Points on a hilly landscape, in no order, each with its height.
From any point a ball takes the steepest step (drop divided by distance) to one of its 3 nearest points. It stops when none of these is lower. Distance is the straight distance between rows; heights are no part of it.
Rela (h 227): [ 42  -9  -4 -25  24   6 -16 -17  21 -22 -30  19 -18 -27  -8 -15  -9 -20
  20   1  -8   1   9 -36  -7 -22 -13 -19 -26  -6  10 -28 -17  -6  -4   0
  18  35  -1]
Gadi (h 434): [  3  30  12  -5 -51   0   3  -1   5  25  21 -19  20   7   0  12   3 -14
 -13  -6  -3 -13 -14  11  10  25 -18  28  10  11  -2   3  22   5  11   2
 -23  -8 -11]
kap (h 162): [-54   8  -9  18  -4   2   6  18 -14  22  24 -17  18  10  15   8  14  25
 -36 -27   7  -2 -28  52 -17  -1  39   2  33   0 -10  15  19  -8  -4   7
 -10 -28  32]
tufel (h 408): [-11  24   8  27 -31   1 -23  12 -36  36  24 -12  15  19  -6 -14  34 -28
 -36 -23   3 -23 -21  47  27  14  11  37  38  29 -12  31  46   7   6  15
   1 -34 -11]
Nemu (h 290): [ -5  -3 -14  20  63   6  20  -1 -29 -29  -8  22 -20  21   6 -11   1  24
  21   7  11 -14 -31   5 -29 -38  30 -34  21 -16 -15   6   0  -1 -20  20
  10 -18  44]
goke (h 525): [  0  31  18 -14 -48   5  -7   6  23  23  17  -9  21   1   4  15  -7 -12
   2   5 -15 -10   8  14   6  45 -20  39  15  14   5  -4  14  15   8   0
 -21  -5 -16]
Firi (h 226): [ 30 -12 -20 -14  28   5  -9 -28 -16 -20  -3  20 -33   1 -15  -1  -7  -2
  28 -12   3   2  -8 -28  12 -30   2 -55 -16 -21   4 -27 -13  -8 -14   6
  39  16  -1]
kuzo (h 391): [-17  17   3  11 -44  -3  10   1 -13  25  27 -35  12   7  -7  12  16  -5
 -34 -18   9  -3 -19  22  11   6  -2  14   9   4  -6   8  28   0  11   5
  -7 -14  -5]
gebor (h 457): [-15   0  -7  27  45   6  30   4 -17 -16   1  19 -11  17  20 -17   3  35
  -2   5  22  -8 -31  10 -31 -38  35 -14  37 -22 -16   6  -1  -6 -18  11
  -8 -32  44]
dubel (h 86): [-13  -9  -8  21  54  -2  16  -5 -22 -23  -4  26 -16  14   6 -11  11  26
   8  10  19  -5 -20   3 -16 -34  33 -26  22 -20  -4   9  -5  -7 -18  11
   7 -22  30]
Lifu (h 304): [  5   2 -19  13  65  10  17  -1 -38 -33 -13  15 -20  23   1 -10  -3  20
  25   4   7 -15 -39  12 -35 -36  21 -49  12 -26 -25   7   0   3 -20  29
  25 -18  53]
mok (h 255): [-32 -19  -3  20  20  -9  16   5  -8   0  15  -1  -4   3  10  -6  11  31
 -20  -2  26  11 -11   7  -9 -27  38  -7  18 -18  -2  10  -3 -12  -5  -7
  -7 -23  15]
tuf (h 324): [  7   0 -21   7  69  10  12  -3 -40 -34 -12  18 -25  17  -5   7  -5  19
  35   2   5  -7 -34  13 -35 -33  17 -57  -4 -32 -27  -5  -3  -6 -18  30
  29  -6  54]
Lonit (h 52): [  1 -20 -14   9  37  -4   1 -14 -23 -19  -5  18 -25   7  -8  -9   5  12
  16  -1  17   2 -13 -18   8 -39  26 -38   3 -18  10   0 -13  -8 -13   4
  18 -11   9]
faraf (h 444): [  3   5   8  -7 -16  -7   9   0  36   1  -5  -9  24  -5   0  13 -27  -4
  10  33 -16  -5  25 -15  -3  30 -27  21 -18  13   5  -4 -20   5  14 -14
 -26  14 -16]
rilad (h 540): [  3  33  21 -15 -49  10 -26   4  19  29  19  -1  18   2   7  12   2 -19
   7  -1 -15 -15   9  22  16  51 -12  46  24  24  -5   4  21  23   7  -2
 -21  -2 -15]
Gal (h 361): [ 18 -12 -23  -9  42  -3  -6 -21 -32 -24   1  19 -32  13 -15   5  -1   1
  36  -6   3   4 -15 -19   5 -28   7 -60 -10 -21   3 -16 -13  -9 -15   8
  38   3   8]
Muzo (h 204): [-39   8  -6  23  16   0  20  16  -7  12  18  -1  14  11  25  -6   8  41
 -25 -13  26   1 -33  37 -32 -20  43  -2  39 -16 -18  11   7 -15 -15   3
 -20 -33  43]
leteb (h 291): [-14   7  24 -24 -45   6 -37  31  22  21   6   5   1  -7   9  10   5 -18
  11   0 -23  17  49  20  24  67 -25  60  -2  34   0   7   8  25   6 -12
 -10  14 -39]
fal (h 774): [  3  21  13  -6 -36  -3  13  -7  24  12  11 -16  21  -3  -1  12 -12  -4
  -7  12  -8 -12   4  -9  -3  18 -23  22   2   6   0  -2   0   4  15  -7
 -26   4 -10]
kuzaf (h 338): [-20 -20  -2  14   4  -8  15  -3  -8   3  12 -13  -5  -6   5  -4  13  22
 -25  -6  28  12  -7  -7   1 -23  25  -9   7 -16  -4   9  -5  -6   3  -6
 -10 -16   5]
lefi (h 489): [ 24  -6   6  -5   6  -4   5  -2  33 -12 -31   2  18 -28   2   0 -18  -8
   6  24 -15  -5  24 -30 -15   4 -17   6 -25   8   7  -8 -22  -7  17 -12
 -14  27  -7]
gemi (h 203): [-19 -20  -8  19  34  -7  11  -5 -18 -11   0  15 -17   4   5 -10  10  22
  -1   4  22   5 -12  -8  -2 -33  31 -19  12 -20   1  10  -9  -8 -11  -1
  -3 -21  13]
Biguf (h 353): [-13   3  17  -8 -28  -7  -3  15  30   5  -4  -4  19   3   2  17 -25   1
  15  30 -21  12  46  -5  17  49 -32  34 -20  14  18  -4 -16  13   5 -16
 -17   8 -36]
kono (h 744): [ 24 -15 -13 -13  17  -8  -7  -3  28 -18 -41  31   5 -27  -2   9 -18 -23
  29  24 -25  17  43 -30  -7  18 -21   1 -47  11  16  -6 -35  -9  14 -19
   5  46 -18]
Vulin (h 208): [-40  25  -2  34  -9   1 -22  20 -40  30  26 -20  25  19   3  -6  29   0
 -47 -29 -10 -22 -24  69   9   9  28  26  46  28 -12  29  41  13   1  16
   7 -36  16]
sazeg (h 333): [-14   7  21 -20 -38  -2 -11  22  28  13   5  -5  12   4   3  17 -22  -3
  18  23 -22  10  41   3  21  54 -32  43  -7  19  12 -10  -5  19   0 -13
 -15   8 -34]
Dut (h 541): [-14  -6  33 -20 -60   6 -23  32  20  14 -11   0  -4   7   6  10  -3 -22
  14   3 -15  34  68  -6  34  62 -47  44 -32  25   8   5  -2  22   1 -18
 -16  18 -58]
Ledez (h 66): [ -1 -27  -7  16  27  -6   8 -11 -13 -13  -4  10 -15   1  -2 -10   5  15
  -1   1  23   3  -3 -21   7 -40  24 -26   8 -19   5   6 -14 -10  -9  -3
   3 -16   4]
Pibu (h 234): [-16   3  25 -21 -51   7 -32  33  22  18   4   0  -1   2   6   7   3 -17
  16   3 -19  26  59  11  26  68 -35  54 -13  29   4   8   2  26   1 -13
 -11  11 -44]
Razo (h 580): [ 27 -15   4  -6   7   3   0 -17   9  -9 -19   2 -10 -21  -6 -14   0   0
 -10   0  13  -3   3 -42   4 -32   1 -22  -7  -5   5  -4 -12  -5   6  -8
   1   8   0]
kelin (h 663): [-13  -9  19 -15 -48  -2 -11  25  21   9 -13  -2   4  10   1  12 -24 -11
  17  20 -19  31  63 -13  33  50 -52  34 -39  22  15  -2 -14  17  -2 -25
 -16  20 -54]
Nubi (h 439): [  3  35  16  -8 -53   9  -9  -4   9  32  21 -12  18   7   4   9   8 -20
  -7  -8 -10 -16  -8  20  13  34 -15  32  21  15  -1   6  27  11  12   4
 -19  -9 -10]
tuni (h 553): [ 14   5   7  -1 -15  -2  20 -11  23   1  -6 -20  16 -12   1   3  -8   4
 -16  15  -1 -14   8 -27  -8   0 -16   3 -12   5   2  -4  -8  -1  16  -7
 -28  10  -5]
segav (h 502): [ 32 -12  -2 -13  15   2   0  -6  28 -15 -35   9  10 -33   0  -3 -16 -15
  11  21 -14  -5  22 -31 -11   3 -19   0 -25   6   6 -10 -26  -9  13  -9
  -6  34  -6]
lam (h 295): [-14   1  25 -22 -47   1 -22  30  23  15   3  -4   4   2   4  12 -12  -9
  18  15 -19  20  51   9  29  62 -37  48 -15  21  11  -1  -1  25  -1 -12
 -11   8 -43]
rilib (h 605): [ 30 -18  -9 -19  27  -3  -5  -2  33 -21 -43  25   1 -30  -2   2 -17 -19
  26  22 -21  10  32 -27 -15   8 -17   0 -40   5  16 -15 -32  -7  12 -17
   7  45 -10]
Dov (h 171): [-39 -12  -4  16   0 -12  17   4  -9  11  19 -18   5   3   5   2  14  26
 -31  -9  26   8 -11  14  -5 -19  34  -3  15 -12  -5  10   4 -10  -4  -2
 -12 -26  19]
soge (h 243): [-46   9  -4  15 -23  -5   2  16 -25  24  28 -31  17  14  -1   7  21   8
 -45 -23   6  -1 -24  48   4   5  25   9  18   5  -9  17  29   0   3  14
   1 -26  11]
tuk (h 506): [ 25 -11  -2 -16  15  -6   0  -4  33 -17 -37  11  12 -29   0   0 -21 -13
  16  27 -15   1  27 -29  -9   7 -16   6 -29  10   9  -7 -30  -5  15 -14
  -9  37 -12]
Kur (h 476): [ 12   4   9  -5  -7  -2  12  -3  30  -7 -20  -2  23 -18   3   1 -21  -6
   6  32 -13 -10  25 -23  -8  16 -19  15 -23   9   3  -5 -22   2  19 -13
 -20  23 -11]
Kege (h 129): [-17 -18  -8  21  42  -6  13  -2 -18 -15  -2  19 -15  12   6 -10  12  26
   1   4  21   3 -18   3 -11 -33  38 -16  16 -21  -4   8  -9 -10 -17   3
  -4 -23  29]
defes (h 308): [ 48  -9  -8 -44  27   6  -9 -20  20 -29  -5  14 -43 -16 -18   0 -26 -14
  46  -8 -24  13   0 -21 -12 -13 -41 -36 -40 -21  11 -58 -17  -4 -18   2
  39  46   1]
Ret (h 107): [ 46  -8 -12 -39  27   6 -18 -22  14 -27 -13  16 -35 -15 -14 -11 -18 -13
  33 -12 -12   6  -6 -29  -4 -22 -18 -38 -28 -18  10 -43 -15  -4 -15   4
  35  36   2]
febe (h 705): [ -3   9   5   4 -37  -3  17  -7   5  16  17 -31  11   2  -7   7   4   3
 -29  -4  14  -3 -10  -8   6  -1  -7   9   0   2  -5   5   8  -3  14   0
 -17  -9  -4]
Sagu (h 372): [ -3 -10   3  -4 -19  -8   3  15  25  -3 -22   6  18   5  -4  12 -27  -5
  19  37 -19  21  64 -27  25  34 -35  20 -46  23  21  -6 -30   7   6 -23
  -6  28 -45]
rop (h 173): [-40  18  -3  25 -20  -1 -14  19 -39  27  28 -25  18  21  -2  -3  29  -3
 -39 -25  -3 -13 -27  56   9   7  19  21  32  22  -9  23  40   5   3  14
  10 -30   5]
pora (h 178): [ -1 -16 -14  10  47  -3   3 -14 -27 -23  -4  25 -25  12  -5  -6   3   8
  21   5  12   1 -16 -12   0 -37  27 -38   4 -21   3   3  -9  -5 -17   7
  21 -13  18]
mog (h 428): [ -4  24   7   2 -49   0   6   2  -7  30  24 -27  16  12  -8   7  12 -14
 -24 -15   3 -10 -20  17  13  18  -9  17  11   6  -2   9  29   2  14  10
 -12 -14 -11]
rap (h 164): [ 29 -15 -10  -8  25   6  -9 -21  -2 -19 -12  17 -23  -8  -5 -16  -3  -1
   9  -8   9   0  -4 -41   8 -32   7 -35 -11 -11  11 -16  -9  -2  -8  -1
  25  12  -3]
Vive (h 389): [ -5  -7   4   0 -12  -9   8   9  30  -5 -16   6  20  -6  -1  17 -29  -4
  18  40 -19   8  51 -20  15  33 -27  25 -36  17  15  -5 -31   7  14 -18
 -14  27 -32]
Depud (h 492): [ -6  15  16 -10 -31  -2   0   8  30   7   9  -6  21   1   5  17 -23  -5
  11  24 -20   0  27  -2   6  42 -26  37  -3  12   8  -3  -4  15   5  -9
 -25   3 -20]
Fovo (h 732): [  5   5   6   5 -29   1  24  -9   9   8  10 -30  13  -9  -1   2  -3   5
 -26   0   9  -1  -3 -23   2  -5  -8   5  -5  -2  -3   4   1  -3  15  -5
 -22  -3  -4]
tosak (h 505): [ 21  -9   6  -1  -4   1  11 -15  15  -9 -15 -11   1 -21   0 -11  -1   4
 -15   4  10  -6   5 -39  -3 -23  -6  -6  -8   0   1  -1 -12  -7  10 -10
 -13   7  -4]
Lak (h 474): [  6 -12 -24   2  51   1   1 -13 -33 -28  -1  26 -28  18 -13   9   3   5
  35  -4   1   5 -21  -4  -5 -26  17 -60  -9 -29  -4  -8  -9 -12 -17  15
  36   1  18]
gima (h 486): [ -5  26   8  22 -38  -1 -24   7 -32  34  25 -10  19  17  -4 -10  38 -34
 -30 -25  -1 -20 -21  44  23  19   6  34  40  27 -11  30  49   5   9  12
  -1 -33 -16]
Desem (h 462): [-13   0  30 -28 -56  11 -34  35  19  23  -2   4  -8  -6   6   8  11 -27
  10  -4 -18  29  61   9  30  71 -43  52 -20  38  -3  15   6  21   6 -11
 -12  19 -54]
rupu (h 579): [ 37 -11   1 -16  12   8  -7  -8  24 -17 -31  12  -5 -29  -7 -14 -11 -13
  12   6  -4  -7  13 -37  -9 -20 -10 -11 -21  -1   6 -14 -17  -4   9 -14
   1  29  -1]
vadup (h 534): [ 11  31  16  -7 -47  10 -33   2   3  39  15   4  20  -1   9   1  19 -30
  -4 -17  -4 -22  -6  27  16  45  -7  47  39  30  -8  19  30   9  11   5
 -15 -13 -18]
pul (h 140): [ 10 -24  -7   5  23   0   2 -16  -9 -14  -9   8 -19  -6   0 -14   8  10
  -2  -3  18   5  -3 -33  13 -36  20 -31   2 -13   9   1 -12  -6  -4  -4
  15  -3  -1]
Gegul (h 399): [ -9  16  25 -20 -40   0 -14  12  29  19  10  -2  18   0   5  16 -19 -10
  15  21 -25   4  29   9  13  51 -28  46   1  20   5  -1   2  22   4 -10
 -17   2 -23]
fer (h 419): [ 43 -12  -4 -34  31   0 -14  -8  27 -27 -32  30 -20 -32  -7  -3 -16 -26
  38   7 -23  17  16 -23 -14  -4 -26 -12 -40 -10  15 -32 -26 -11   0  -6
  19  47  -3]
tovop (h 383): [  9   6 -18  15  67  19  23  -1 -37 -35 -11   9 -17  26   6 -19  -8  29
  19   1  12 -18 -47  10 -41 -41  22 -50  23 -22 -34   9   2  10 -24  29
  23 -17  62]
vib (h 266): [-29  23   2  21 -28  -3 -10   8 -28  30  31 -24  16  16  -6   1  31 -10
 -39 -24   3  -9 -24  47  14   9  12  22  22  17 -11  20  42   3   9  15
   7 -27  -7]
sipe (h 279): [  2  -5 -16  14  68   6  13  -6 -38 -32 -10  20 -23  21   0  -1   1  15
  28   7   4  -8 -32  10 -27 -32  23 -47   7 -24 -17   0   0  -5 -17  22
  23 -12  42]
Baru (h 488): [ -2  27  20 -18 -45   2 -12  11  24  24  17  -4  18  -2   5  13 -11 -11
  11   9 -16  -8  17  16   9  53 -19  41  11  17   3  -3   9  20   6  -3
 -20   3 -20]
Poti (h 494): [  5  25  13  13 -46   4 -21   2 -19  37  20  -5  20  14  -1  -2  30 -33
 -26 -22   1 -22 -22  36  19  22   1  36  32  21 -11  25  45   7   9  10
 -11 -26 -17]
nofe (h 151): [-48  -1  -4  20  -4  -7  13  13 -12  18  26 -16  13   5  12   5  16  26
 -36 -17  19   3 -17  38 -15  -8  37   3  21  -8  -8  16  15  -9  -5   0
  -9 -27  25]
kat (h 591): [  8   7 -11  25  54  19  30  -1 -32 -25  -5   5 -20  27  14 -25  -3  38
  10   4  20 -19 -49   8 -39 -39  29 -34  35 -18 -36  10   5   2 -20  28
  11 -29  59]
luze (h 211): [-49  25  -5  28  -9   2 -15  21 -38  30  29 -22  26  21   5   1  23   9
 -42 -32 -11 -25 -29  70  -1   9  36  18  43  24  -9  27  37  10   3  13
  10 -35  19]
gen (h 373): [-17   0  31 -26 -55   6 -29  36  18  19  -2   2  -5   0   7   7   5 -24
  12   1 -16  30  63   4  32  67 -44  49 -25  28   5  11   3  23   1 -16
 -16  19 -54]
nefi (h 154): [ 43  -7  -5 -28  21   6 -19 -22  16 -21 -24  17 -23 -20  -9 -15 -13 -14
  26  -3 -12  -1   3 -35  -3 -27 -13 -28 -20 -11   9 -33 -15  -4  -7   1
  26  30   0]
nesuf (h 447): [ 41  -7  -3 -24  24   1  -9  -9  29 -23 -40  22  -7 -33  -3  -7  -9 -21
  27  12 -16   2  19 -32 -12 -10 -16  -9 -29   0  10 -19 -21  -8   5  -9
   8  40  -3]
Zir (h 186): [ 43 -10  -6 -22  21  10 -13 -22  16 -17 -25  11 -19 -24  -9 -17  -6 -13
  15  -4   2  -3   3 -38   1 -28  -5 -28 -17 -10   9 -21 -16  -5  -3  -2
  22  23  -2]
kilup (h 467): [  3 -18  -9  -5  -3  -7   3   7  22 -11 -32  14  18  -6   0  18 -25 -11
  19  38 -19  22  57 -32  18  34 -30  12 -47  18  20  -9 -37   0  16 -22
   0  40 -36]
piz (h 436): [ -5  26   5   7 -45  -1   0   1 -12  32  25 -25  16  11 -10   6  20 -17
 -27 -18   5 -13 -20  27  15  17  -4  22  19  12  -4  11  33   6  11   9
  -8 -17 -10]
bikep (h 587): [ 34 -17 -13 -25  23  -2  -7   1  31 -24 -43  36 -12 -34  -2  10 -17 -31
  39  14 -26  28  36 -24  -9  10 -21  -6 -46   1  23 -23 -38 -11  11 -17
  17  56 -13]
papat (h 518): [-17  -2   2  13 -30  -6  19   1  -5  13  24 -36  14   1  -3   8  15  10
 -35 -10  12   1 -11   6   7  -2   3   5   2  -6  -6   6  14  -3   9  -2
 -10 -12   1]
digu (h 359): [ -9  -2  11  -6 -29  -4  -1  15  26   2 -12  -4  18   6  -1  18 -29  -3
  17  35 -17  16  55 -14  23  45 -36  30 -33  17  18  -7 -22  11   4 -16
 -16  18 -40]
gazoz (h 286): [-29  -8  -5  22  31  -5  20   0  -8  -5   4  11  -2   9  16 -11   8  35
 -11   5  25   1 -20  13 -19 -30  38  -9  30 -22  -8   8  -3 -11 -18  -2
 -11 -29  31]
kefon (h 473): [ 11 -15 -27  -3  43  -2  -1 -18 -31 -25   3  24 -34  14 -20  15  -4   0
  38  -6   4   2 -24  -8  -3 -24   8 -69 -17 -28  -2 -17 -12 -13 -15  16
  42   9  17]
fogo (h 555): [ 30 -14   3 -12   6   3   1 -14  20 -12 -24   0  -3 -25   2 -15  -6  -4
  -4   7   3  -2   8 -40  -3 -23 -10 -11 -13   1   2 -10 -12  -6  10  -7
  -3  18  -5]
Lotik (h 420): [  5 -23  -3   8   7  -1   7 -16   1  -5  -3  -9  -8 -12   0 -10   7  12
 -21  -3  24   4   0 -29   6 -34  13 -15   1 -10   4   5  -8  -9   2  -9
  -5  -9  -3]
zim (h 174): [ 13 -21 -14   2  37   1  -3 -19 -21 -19  -4  22 -26   9  -6  -5   3   5
  16  -8  15   6 -15 -23  10 -36  19 -45  -2 -15   6  -5 -11  -7 -11   6
  28  -1   5]
Zekem (h 585): [ -4  -6   3   9 -22  -4  21  -7   1   9  13 -33   6  -3  -1   1   8   8
 -33  -6  20   3  -7 -12   3 -11   1   0  -3  -5  -1   4   4  -7  10  -5
 -18 -12  -3]
kos (h 132): [ -7 -22 -11  17  49  -3   9  -8 -21 -22  -4  23 -19  13  -1  -8   7  22
  11   5  20   0 -16  -8  -5 -35  36 -34  13 -21  -2   7  -8  -7 -18   8
  10 -17  17]
buk (h 159): [ 26 -22 -10  -6  24   4  -8 -19  -9 -17  -7  16 -26  -2  -6 -14  -1  -2
  10  -5  10   0  -6 -33  10 -36  14 -38  -1 -13   8 -10 -12  -7  -5  -3
  23   3  -1]
zinug (h 155): [-47   1  -2  15 -14 -10  17  12 -14  18  28 -26  12   4   1   7  17  20
 -39 -18  15   7 -19  31  -5  -5  25   3  12  -6  -5  11  15  -7   2   3
  -3 -22  13]
Peg (h 370): [ 49 -12  -8 -41  29  -5 -15  -6  26 -30 -36  38 -28 -26 -11   3 -19 -28
  53   2 -27  27  22 -17 -18   2 -31 -14 -46 -14  16 -34 -30  -8  -3  -7
  26  51  -8]
pivu (h 691): [-10   5  -9  26  41  10  33   5 -14 -12   1  16  -9  22  21 -26   4  38
  -4   3  28  -9 -39  13 -35 -36  37 -13  49 -22 -23   9   2  -8 -23  14
 -12 -32  50]
bodov (h 431): [ 12 -15 -24  -1  47  -3  -3 -18 -30 -23  -1  24 -30  15 -15   8  -1   2
  31  -3   6   9 -18 -17   3 -25  12 -60 -12 -22   1 -11 -12  -8 -14   9
  37   1   9]
Gigo (h 458): [ -6  25   3  12 -44   1  -7   3 -19  30  26 -22  14  17  -8  -2  24 -19
 -32 -21   4 -12 -24  36  17  17   2  29  22  16  -4  15  40   5  11  11
  -2 -21 -13]
lobi (h 590): [ 11 -15  -5  -2   6  -8   0   6  33 -10 -30  11  19 -15  -1  11 -30  -8
  16  36 -21  10  45 -29   2  25 -22  14 -37  16  16  -5 -33   0  16 -18
  -5  35 -25]
fivik (h 51): [ 43  -7 -14 -38  27  10 -12 -27   5 -26   3  10 -39  -7 -17   1 -19  -4
  35 -14 -12   5  -7 -26  -4 -22 -24 -51 -28 -21  10 -46 -16 -10 -17   5
  40  34   3]
guro (h 755): [  8  14  10   1 -38  -4  18  -8  13  17  10 -26  14  -2  -1  10  -7   0
 -17   3  -1 -11  -4  -9   0   7 -17  13   1   2  -1  -1   6   3  17  -2
 -27  -3  -8]
leze (h 471): [  9   9   8  -7 -19  -1  16  -7  30   2  -8 -12  23 -11   0   9 -21   2
   1  25  -8 -10  18 -18  -6  15 -22  16 -16   9   2  -6 -12   2  18  -9
 -29  15 -12]
niv (h 413): [ -2   6  15  -7 -23 -11  10  -1  29   0  -4  -8  22  -5   1  18 -25   2
   9  30 -15  -3  24 -14   3  35 -29  28 -17  11   8  -8 -14   6  11 -12
 -26  16 -18]
puf (h 212): [ 51  -8  -6 -39  29   3 -19 -14  25 -30 -25  21 -30 -23 -12  -8 -17 -21
  39  -6 -25  12   6 -27 -16 -14 -28 -24 -35 -13  14 -40 -19  -5 -10   0
  29  43  -2]
Riguv (h 235): [-53  15  -9  20 -14  -3  -1  18 -27  28  31 -26  21  14   6   8  19  14
 -38 -28  -2 -12 -27  58  -6   4  34  10  31   9 -10  22  27   1   2   8
   4 -30  25]
pim (h 175): [-54   4  -5  18  -2  -4  13  16 -11  20  23 -15  17   8  19   6  14  31
 -33 -22  14   5 -25  45 -21  -8  46   5  33  -9  -9  16  12  -9  -6   3
  -9 -30  36]
ribo (h 367): [ -6   1   9  -4 -18  -8   3  10  30   1 -11   0  23  -6   1  16 -33  -2
  16  40 -22   7  43 -16   9  39 -31  30 -25  12  17  -5 -23  11  10 -17
 -19  15 -32]
pigo (h 446): [ 11 -15   1   8  -6   4  13 -13   3  -7  -5 -15  -2 -14   1 -11   1   8
 -21  -1  21   0   1 -32   2 -27   4 -10  -6  -6   1   8  -5  -7   7  -7
  -9   0  -3]
funiv (h 544): [ 18 -11   9   4 -13   2  21 -13  16   3  -6 -19   7 -12  -3  -7  -2   8
 -22  -1   9  -7   2 -34   3 -16  -6  -6  -6   0   0   0  -3  -5   8 -10
 -17   2  -2]
Dobog (h 453): [  6  30  12   6 -50   6 -11  -1  -9  36  21 -16  12  13  -7   6  19 -29
 -19 -19  -1 -20 -18  26  18  29  -8  30  26  18  -5  15  36   8  11  12
 -10 -15 -16]
Mupet (h 481): [ 19   2 -19  11  62  22  21  -4 -41 -34 -10  -4 -15  17   9 -21  -8  33
  14  -4  15 -21 -56  10 -44 -45  24 -51  24 -24 -38  11   3   9 -20  31
  27 -18  67]
Zof (h 511): [-10  26   7  18 -39  -1 -17   6 -29  36  25 -16  14  14  -6  -3  32 -25
 -32 -27   2 -16 -22  44  19  18   3  29  27  25  -6  24  44   8   3  11
   1 -28 -11]
Fas (h 388): [ -8 -19   1  13  -3 -10  13  -9  -3  -1   7 -16  -1  -6   3  -3   7  13
 -25  -4  24   8  -1 -21   6 -26  13 -10   0 -10  -1  10  -5 -10   4  -9
 -12  -8   1]
luso (h 360): [-14  17  25 -26 -44   8 -29  17  24  24  15   2   9  -2   9  10  -6 -14
  16   6 -20   6  31  17  16  64 -23  53  12  29   6   5   9  22   3  -6
 -13   4 -30]
sodod (h 232): [-36  20   4  40  -7   0 -27  19 -46  27  22 -16  21  24   3 -16  34  -9
 -48 -27  -7 -30 -20  66  16   7  24  37  52  31 -16  36  45  17  -2  12
   5 -43   3]
Nipod (h 339): [ -7   1 -10  26  55   7  28   2 -23 -20  -8  20 -17  23  16 -20   0  33
  11   8  18 -14 -36   6 -36 -39  36 -22  35 -22 -21   5   1  -3 -24  19
   0 -25  46]
Gibav (h 283): [-36  -2  -1  16 -19  -7  13   3  -9  16  26 -31   9   4  -1   6  15  16
 -41 -17  21   7 -15  17   3  -9  19   1   6  -7  -2  12  17  -9   3   1
  -8 -21   5]
Per (h 254): [ -1 -12 -21  10  60  -3   4  -8 -33 -26  -4  24 -25  19  -6   0   5  12
  28   4  12  -3 -23  -3 -11 -30  23 -44   4 -21  -6   3 -10  -3 -16  19
  27 -11  28]
nodum (h 501): [ 26  -2   6  -6   5  -1   5  -9  28 -14 -27   1  13 -29   2  -7 -13  -5
  -1  15  -6 -11  16 -36 -11  -7 -15   1 -20   2   4  -7 -17  -8  15 -11
 -12  25  -3]
namos (h 322): [ 49 -10  -3 -42  30  -3 -11  -5  26 -34 -25  27 -35 -22 -10   1 -25 -22
  55   1 -29  26  12 -12 -22  -3 -44 -19 -48 -19  19 -51 -26 -13  -8  -4
  30  52  -6]
Beru (h 522): [ 30  -8   5  -2   1   2   6 -14  24  -7 -22  -5  12 -28   2  -8 -10   1
  -6  13   2  -7  14 -37  -7 -15 -10  -4 -13   2   2  -3 -15  -3  12 -10
 -14  15   0]
Nemir (h 305): [-25  21   5  32 -22  -3 -22  13 -40  30  24 -17  15  21  -3 -11  36 -20
 -42 -27  -4 -19 -22  56  24  13  19  34  35  27 -14  33  46  11   4  15
   6 -38  -5]
Lanal (h 463): [ 41 -18 -10 -35  27  -3 -15   0  29 -28 -37  39 -19 -27  -7   7 -15 -34
  47  11 -26  30  31 -22 -17   8 -25  -8 -47  -2  20 -25 -32 -14   4 -12
  15  56 -11]
Kufu (h 37): [-40  -2  -6  23  21  -3  21  10  -9   5  14   2   3  13  24  -6  11  39
 -20  -6  27   1 -23  29 -32 -29  43  -1  38 -20 -11  10   4 -13 -16   3
 -18 -33  39]
ziv (h 104): [-43  -8  -7  21   9  -6  19  10  -6   9  16  -8   9   5  18   0  11  36
 -27 -10  22   3 -20  27 -15 -16  42   0  27 -14 -11   7   7 -13 -10  -2
 -16 -29  30]
bup (h 249): [-33  10  -2  14 -32  -5   7   6 -19  24  26 -32  12   9  -4   8  18   4
 -37 -20   8   1 -18  32   7   2  15  11   8   0  -8  11  32   1   7   8
  -1 -19   5]
vob (h 214): [-50  10  -7  16 -17  -8   4  12 -22  25  29 -30  19  12   1   9  19  15
 -43 -28   7  -1 -24  50  -4  -2  29   7  20   6  -5  15  23  -3   2   7
  -1 -22  22]
nupa (h 176): [ 21 -21 -15  -2  32   0 -11 -21 -18 -21  -5  20 -27   2 -11  -7   1   3
  21  -7  13   2 -10 -30  15 -35  16 -43  -7 -17  10 -10 -12  -7 -10   4
  32   4   4]
zufi (h 485): [  9  33  19 -11 -48   7 -24   0  10  39  18   2  20   0  13   3  15 -26
   0 -13 -13 -20   0  27  14  46 -11  44  32  28  -3  10  24  15  10   2
 -19  -7 -19]
Suvev (h 185): [-13 -21  -7  18  31  -9  10  -8 -17  -8   2  14 -14   5   2  -7   9  25
  -7  -1  25   5  -9 -13   1 -33  31 -20   9 -17   4   9  -9  -9 -11  -3
  -2 -19  11]
Degam (h 296): [ 48  -9  -6 -43  31   3  -7 -12  22 -34 -12  16 -37 -16 -18  -3 -28 -15
  51  -4 -29  19   4 -19 -15 -10 -46 -31 -39 -24  14 -58 -20 -13 -14   3
  34  45   0]
tugaz (h 390): [-21  20   1  12 -37  -5  -1   6 -22  28  27 -32  15  14  -9   6  22  -7
 -37 -25  10  -5 -25  33  13   9   2  13  17   9  -1  15  34   3   5  10
   0 -18  -2]
Mekol (h 464): [ -4  -9   0   9 -15  -4  19  -7   2   1   5 -26   5 -11  -1  -5   5  12
 -30  -5  23   4  -5 -21   6 -20   4  -7  -3  -8   0   7  -3  -7   8 -10
 -16 -10  -3]

For each start below, name the point where the ball stops.
rupu => fivik
Fovo => Kufu
bikep => fivik
kilup => Pibu
zufi => nofe
nesuf => fivik
lobi => Pibu
kuzaf => Kufu
Zir => fivik
papat => nofe
Zof => rop

Call two points neighbours if one is among the 3 nearest of the other. Go from one point of each pair to the other, from neighbour to neighbour, staying as low as possible. Name the highest point that can't be avoided.
Lonit / nofe => gazoz
Ledez / Pibu => Beru
dubel / fivik => Zir
nofe / rop => Riguv
